Each row is a point on a landscape with many valleys, with its height.
From any point a ball rolls to the lowest of the 2 points nearest to it. It stops when none of these is lower. Distance is the straight distance between rows; heights are no part of it.
Z932: -10	5	-22	-36	38	-16	-7	0	88	-11	22	-10	13	12	58	-25	20	1	16	16	-14	58  height 5.39
Z438: -2	22	1	13	-49	-7	-12	-36	51	4	5	60	-57	8	-43	-29	16	64	-17	25	-42	20  height 3.86
Z482: -11	-5	-6	21	27	-5	-29	-38	-9	3	14	77	-33	-34	15	11	9	49	-35	-57	-51	-29  height 3.52
Z87: -8	-3	39	-64	15	-3	31	14	29	-36	-31	-33	29	41	-15	15	-25	-18	28	18	25	51  height 6.65
Z272: 41	-68	-12	-34	-17	-64	-76	-12	12	49	8	-7	-18	8	29	19	10	-34	-7	35	15	-13  height 4.80
Z64: 29	-6	20	31	-31	42	4	19	-46	-30	-49	54	-49	-15	-38	14	-5	0	3	-23	18	-51  height 6.13
Z502: 17	89	14	0	42	28	40	-27	14	-12	43	-4	-37	48	-45	2	1	34	14	-26	27	-3  height 5.43
Z470: 49	18	8	-16	-27	-20	-60	1	38	27	0	36	1	35	-27	1	11	-62	-6	44	32	-14  height 6.86
Z688: 6	1	-2	32	-16	-1	-43	-4	3	-3	-16	61	-65	-12	0	13	20	10	5	9	-14	-16  height 2.95
Z146: 8	64	20	0	-13	13	41	-16	-2	-10	9	23	-25	39	-49	3	1	45	-30	-13	3	-13  height 5.06
Z966: 20	10	-99	-55	15	16	-16	37	64	-35	35	-35	-16	16	63	-32	-7	5	41	-32	39	32  height 5.14
Z822: -31	44	35	-51	35	-22	65	-13	-10	-19	72	-29	39	41	-19	33	-23	18	33	-9	4	46  height 4.14
Z41: 20	-63	-25	10	-86	24	-6	14	-12	-4	-49	3	-40	0	-18	5	25	-2	34	62	-8	36  height 4.68
Z849: 17	-42	-111	44	14	10	-17	32	4	-71	-4	3	-68	-42	41	0	-29	-29	25	-62	9	-32  height 9.07
Z212: 21	-24	-78	26	24	28	6	22	16	-49	-41	-23	-28	-45	54	-11	-45	-49	18	-34	40	-24  height 8.96
Z12: 0	47	9	24	41	-20	0	-11	37	23	-2	-11	41	-32	-1	-25	-37	-88	-39	17	27	-57  height 3.59
Z445: -63	10	-12	56	-11	-43	25	-23	-77	8	55	-14	61	-5	-5	-11	9	47	-29	-3	-81	24  height 1.95
Z484: 27	29	-110	-30	24	20	-32	53	84	-23	55	-12	-8	-30	48	-45	-17	-20	7	-48	36	-10  height 4.78
Z144: -45	22	3	10	2	24	102	-9	-23	-42	11	-51	61	15	-4	0	5	38	36	-6	-5	85  height 3.02
Z604: 24	32	-28	1	5	7	-2	2	45	-28	-16	43	-29	-27	0	-38	-39	-13	-33	-30	22	-48  height 7.05
Z152: 10	70	45	-25	19	-22	33	10	-27	-25	30	13	64	35	-25	-8	-29	-34	-27	-11	37	-13  height 2.84
Z950: -16	61	17	31	74	13	47	-1	8	-24	5	-9	45	11	26	4	8	-23	5	-31	27	-1  height 3.82
Z655: -9	-70	-3	-27	-5	-21	-45	-57	-17	64	11	27	-17	-42	-7	20	14	47	-29	-16	-80	11  height 2.26
Z374: 41	-21	-26	31	-19	44	32	-6	-25	4	-24	-35	-50	13	-11	30	33	24	67	5	30	31  height 6.05
Z47: 20	-8	-68	-34	-29	1	-7	9	72	-18	24	11	-55	27	11	-49	-17	56	-12	-1	-18	18  height 3.62
Z320: 13	-17	24	32	6	33	29	3	-57	18	-39	-32	-20	4	-12	34	31	12	28	7	13	-6  height 6.35
Z585: -31	-18	30	-14	23	-16	-32	7	-71	7	-24	-5	20	-22	28	51	6	-12	-17	-25	12	-54  height 6.17
Z70: -20	32	64	10	-77	-8	41	17	-68	8	47	15	49	31	-64	7	30	2	13	34	-22	58  height 4.13
Z147: -21	-30	4	-46	-21	-25	-15	-82	-23	43	33	25	-10	-34	-15	6	9	85	-25	-47	-68	22  height 2.77
Z112: 21	-8	-83	-20	14	22	-30	67	84	-25	59	4	-28	-45	58	-50	-9	43	-15	-58	-7	-3  height 4.40
Z823: 26	-12	-112	9	7	8	-49	20	25	-52	40	7	-76	-45	48	-5	-12	-14	45	-70	31	-27  height 9.16
Z466: 1	-22	14	-70	11	2	23	9	20	-26	-32	-47	17	11	28	14	-39	-23	23	-6	37	-2  height 6.69
Z843: 39	17	11	57	24	44	10	23	11	-3	-36	8	5	25	10	-2	12	-50	30	25	33	2  height 4.59
Z290: 10	-54	-33	-20	43	-1	-64	-21	-3	28	-3	48	-49	-36	30	7	-30	29	-39	-64	-57	-43  height 4.11
Z425: -7	-7	-9	-12	-17	9	-16	-60	-7	10	32	64	-50	-46	-13	6	5	90	-23	-62	-66	0  height 3.09
Z746: 23	-6	-66	29	-49	-2	-20	-10	46	-20	17	36	-79	19	-19	-37	5	39	-9	37	-29	24  height 2.37
Z476: -46	-36	32	1	-71	-15	-33	-26	-34	35	-16	15	21	-44	-24	7	43	35	-6	29	-54	20  height 2.61
Z408: -39	-9	63	0	-16	-40	13	11	-1	38	-9	-29	25	28	-29	10	7	21	-25	41	-20	3  height 5.60
Z363: 94	14	30	35	53	85	22	13	12	32	14	-25	23	71	-70	11	-2	-62	35	32	54	17  height 4.33
Z563: -31	0	15	-35	55	-30	-10	-13	38	6	12	-14	40	0	65	-18	0	-2	-7	-17	-14	6  height 4.87
Z291: 15	19	-70	-35	33	-1	-14	-2	58	-29	30	-39	-10	39	40	-14	9	-22	43	11	31	35  height 5.48
Z65: -19	-25	45	27	-54	17	10	8	-27	43	-20	-66	21	9	-43	33	59	-6	52	59	-10	66  height 3.88
Z964: 18	-29	-38	-10	-20	2	0	-8	3	-2	-11	-50	-27	33	12	10	23	5	29	36	24	40  height 5.61
Z566: -43	17	25	-38	40	-25	40	-2	7	0	33	-63	14	30	8	14	-7	35	21	-12	9	20  height 4.36
Z667: 17	11	-43	40	17	-4	-12	7	31	9	-21	-11	27	-21	16	-22	-20	-95	-8	39	36	-47  height 5.38
Z657: -39	-30	19	71	8	15	-11	21	-74	26	-36	-1	-13	-11	-11	33	25	24	-20	25	-46	-46  height 3.43
Z500: -4	4	-7	4	48	-22	-37	-17	33	-2	-3	16	8	-26	66	2	-1	-29	-6	-19	0	-24  height 5.40
Z837: 94	-13	19	46	27	86	-2	30	-6	26	-10	10	6	42	-26	12	24	-66	50	23	49	23  height 1.20
Z103: 2	47	-64	4	43	51	18	38	44	-19	36	-46	-46	11	16	-16	7	59	31	-48	10	-11  height 6.02
Z308: 19	-13	40	-63	14	-36	-20	-20	1	31	-12	-18	20	-18	-6	8	-48	-37	-29	-12	39	-40  height 8.55
Z84: -33	-61	-22	32	2	-7	-34	8	-25	18	-47	-14	-38	-3	5	21	-13	12	-29	32	-46	-54  height 4.35
Z50: -2	-35	-40	-34	11	2	-3	16	14	-23	-50	-33	6	-51	51	-24	-61	-41	-10	-22	25	-55  height 8.81
Z137: -1	-5	-1	-50	28	-10	0	-5	2	10	-21	-28	25	-33	4	-11	-61	-21	-52	-43	35	-74  height 8.69
Z481: 1	-22	4	-36	19	-3	-11	11	-35	-5	-45	-33	10	-14	37	36	-7	-24	25	-10	46	-29  height 6.44
Z611: -30	28	34	-8	0	18	30	-14	7	-31	4	19	20	-3	12	2	23	27	22	2	-8	59  height 2.27
Z766: -28	-29	3	6	30	-8	-49	-5	-21	-4	-27	31	-9	-53	55	34	10	-10	-3	-21	-11	-31  height 5.87
Z986: 3	-18	-46	-26	-1	16	-16	16	70	-22	17	8	-42	-30	39	-43	-5	58	-25	-30	-29	8  height 4.07
Z636: 40	42	7	32	-4	39	9	-1	7	-39	-35	49	-42	-25	-16	-22	-24	-34	-3	-22	41	-42  height 6.64
Z523: -65	-5	-2	68	-11	-10	4	-12	-90	29	8	-17	33	-21	-27	29	28	36	-10	21	-65	-7  height 2.59
Z590: 57	-32	-51	-39	-17	-59	-83	-6	4	45	8	10	-23	-7	18	3	-23	-44	-26	13	40	-52  height 5.97
Z751: 47	-10	37	-41	-14	-41	-40	-10	34	32	-31	7	19	-3	-20	-23	-33	-49	-38	38	34	-31  height 8.09
Z432: -70	22	21	17	-14	-33	74	-11	-41	0	39	-55	59	23	-27	15	4	31	24	8	-21	62  height 2.73
Z437: 4	24	38	-47	18	-7	3	-12	49	-20	-16	52	59	-16	23	-49	-32	-26	-43	-26	-1	-7  height 7.60
Z353: 32	-40	8	18	-61	54	13	20	-28	-26	-69	26	-46	-17	-20	0	11	-15	21	27	10	5  height 5.50
Z57: 14	-57	1	-36	-4	-50	-49	-41	1	51	6	-3	-22	-12	41	16	15	30	-10	6	-25	-1  height 3.29
Z788: -19	15	70	38	-57	25	10	40	-88	20	4	41	4	22	-36	16	51	-14	-14	4	-12	-24  height 5.33
Z242: -53	41	24	-4	30	22	80	2	-22	-63	29	-3	58	27	24	-8	8	6	7	-11	-10	70  height 2.86
Z344: 37	-35	-31	-21	19	-24	-79	-27	7	38	6	24	-33	-30	18	-4	-39	-28	-24	-33	-2	-65  height 4.93
Z504: -19	-1	27	24	-15	10	2	1	-18	-20	-14	47	-11	-10	4	0	24	18	-8	8	-18	13  height 0.97
Z773: -41	-51	18	16	-13	-21	-1	21	-4	27	-40	-32	17	3	8	-6	7	19	-28	51	-48	-7  height 5.09
Z128: 4	0	83	-11	-7	-1	4	29	16	22	-9	-1	35	50	-48	18	4	-35	-11	49	10	13  height 6.36
Z674: 36	-21	-1	19	-38	-18	-48	11	7	15	-7	40	-41	14	-5	0	38	-26	6	49	7	-4  height 4.94
Z55: -46	26	22	29	27	-15	10	16	-56	-35	9	51	29	-16	36	4	12	13	-36	-13	-22	1  height 2.44
Z427: -15	41	31	0	-52	-7	28	-32	-2	12	10	26	-20	11	-70	-13	-1	58	-27	13	-26	16  height 4.62
Z972: -49	-5	0	-35	33	-29	2	-13	32	17	25	-41	14	-3	37	8	11	54	-3	-41	-12	23  height 4.57
Z652: 12	-11	17	-34	-6	2	2	0	27	-30	-37	61	8	-33	32	-45	-38	-3	-36	-35	-4	-27  height 7.36
Z780: 27	-19	2	-28	-3	14	15	6	23	-10	-16	-60	0	67	-28	26	-3	-26	46	53	24	48  height 6.18
Z26: -15	18	61	13	-57	-15	30	39	-105	10	59	18	31	38	-45	2	6	0	-35	21	-14	2  height 4.71
Z548: -22	47	60	-20	36	-37	45	5	1	-10	43	-7	56	61	-40	12	-24	-24	2	6	17	17  height 3.67
Z787: -64	-6	10	-6	-6	-45	41	-18	-46	10	38	-34	42	3	-12	0	-16	64	-18	-2	-48	17  height 2.36
Z321: -38	33	18	26	56	-3	17	17	-35	-34	-19	9	63	-6	58	0	2	-29	-9	-23	10	-9  height 3.26
Z159: 32	56	-36	15	50	42	32	-3	35	-20	15	-30	-40	33	-7	-6	0	1	24	-28	39	-22  height 5.76
Z382: 35	-4	-17	68	24	3	-18	16	14	-10	-28	13	-17	-20	18	-7	9	-66	11	23	26	-50  height 6.01
Z76: 2	76	33	4	31	-27	9	-4	-2	16	14	35	65	-3	-15	-16	-41	-59	-46	-11	29	-46  height 0.77
Z360: 1	-38	28	45	-84	45	3	16	-31	29	-46	-22	1	-5	-49	7	52	-5	36	40	-19	46  height 4.67
Z525: 91	30	-9	36	48	52	33	7	16	23	-15	-32	3	42	-54	2	-34	-63	19	15	71	-19  height 5.69
Z884: -49	-9	25	14	-30	-9	42	-30	-21	18	5	-68	51	-4	-39	25	35	32	53	26	-25	62  height 3.11
Z406: -19	-41	5	-20	-85	-10	-29	-21	-1	16	-27	4	-32	-21	-29	-9	26	38	4	52	-27	30  height 3.56
Z123: -46	6	48	17	-95	-27	3	-11	-55	24	14	8	63	-22	-61	11	41	20	5	28	-38	44  height 3.45

Where does a ball stop that starts at each point below?
Z766 | Z76
Z344 | Z655
Z849 | Z504
Z932 | Z76
Z103 | Z746
Z408 | Z445
Z291 | Z746
Z159 | Z746

Call two points neighbours if one is among the 2 nearest of the other. Go from one point of each pair to the other, from neighbour to neighbour, staying as low as possible. Name the highest point that can't be avoided.
Z432 / Z476 | Z41
Z746 / Z837 | Z382
Z432 / Z964 | Z320
Z746 / Z76 | Z291
Z504 / Z432 | Z144
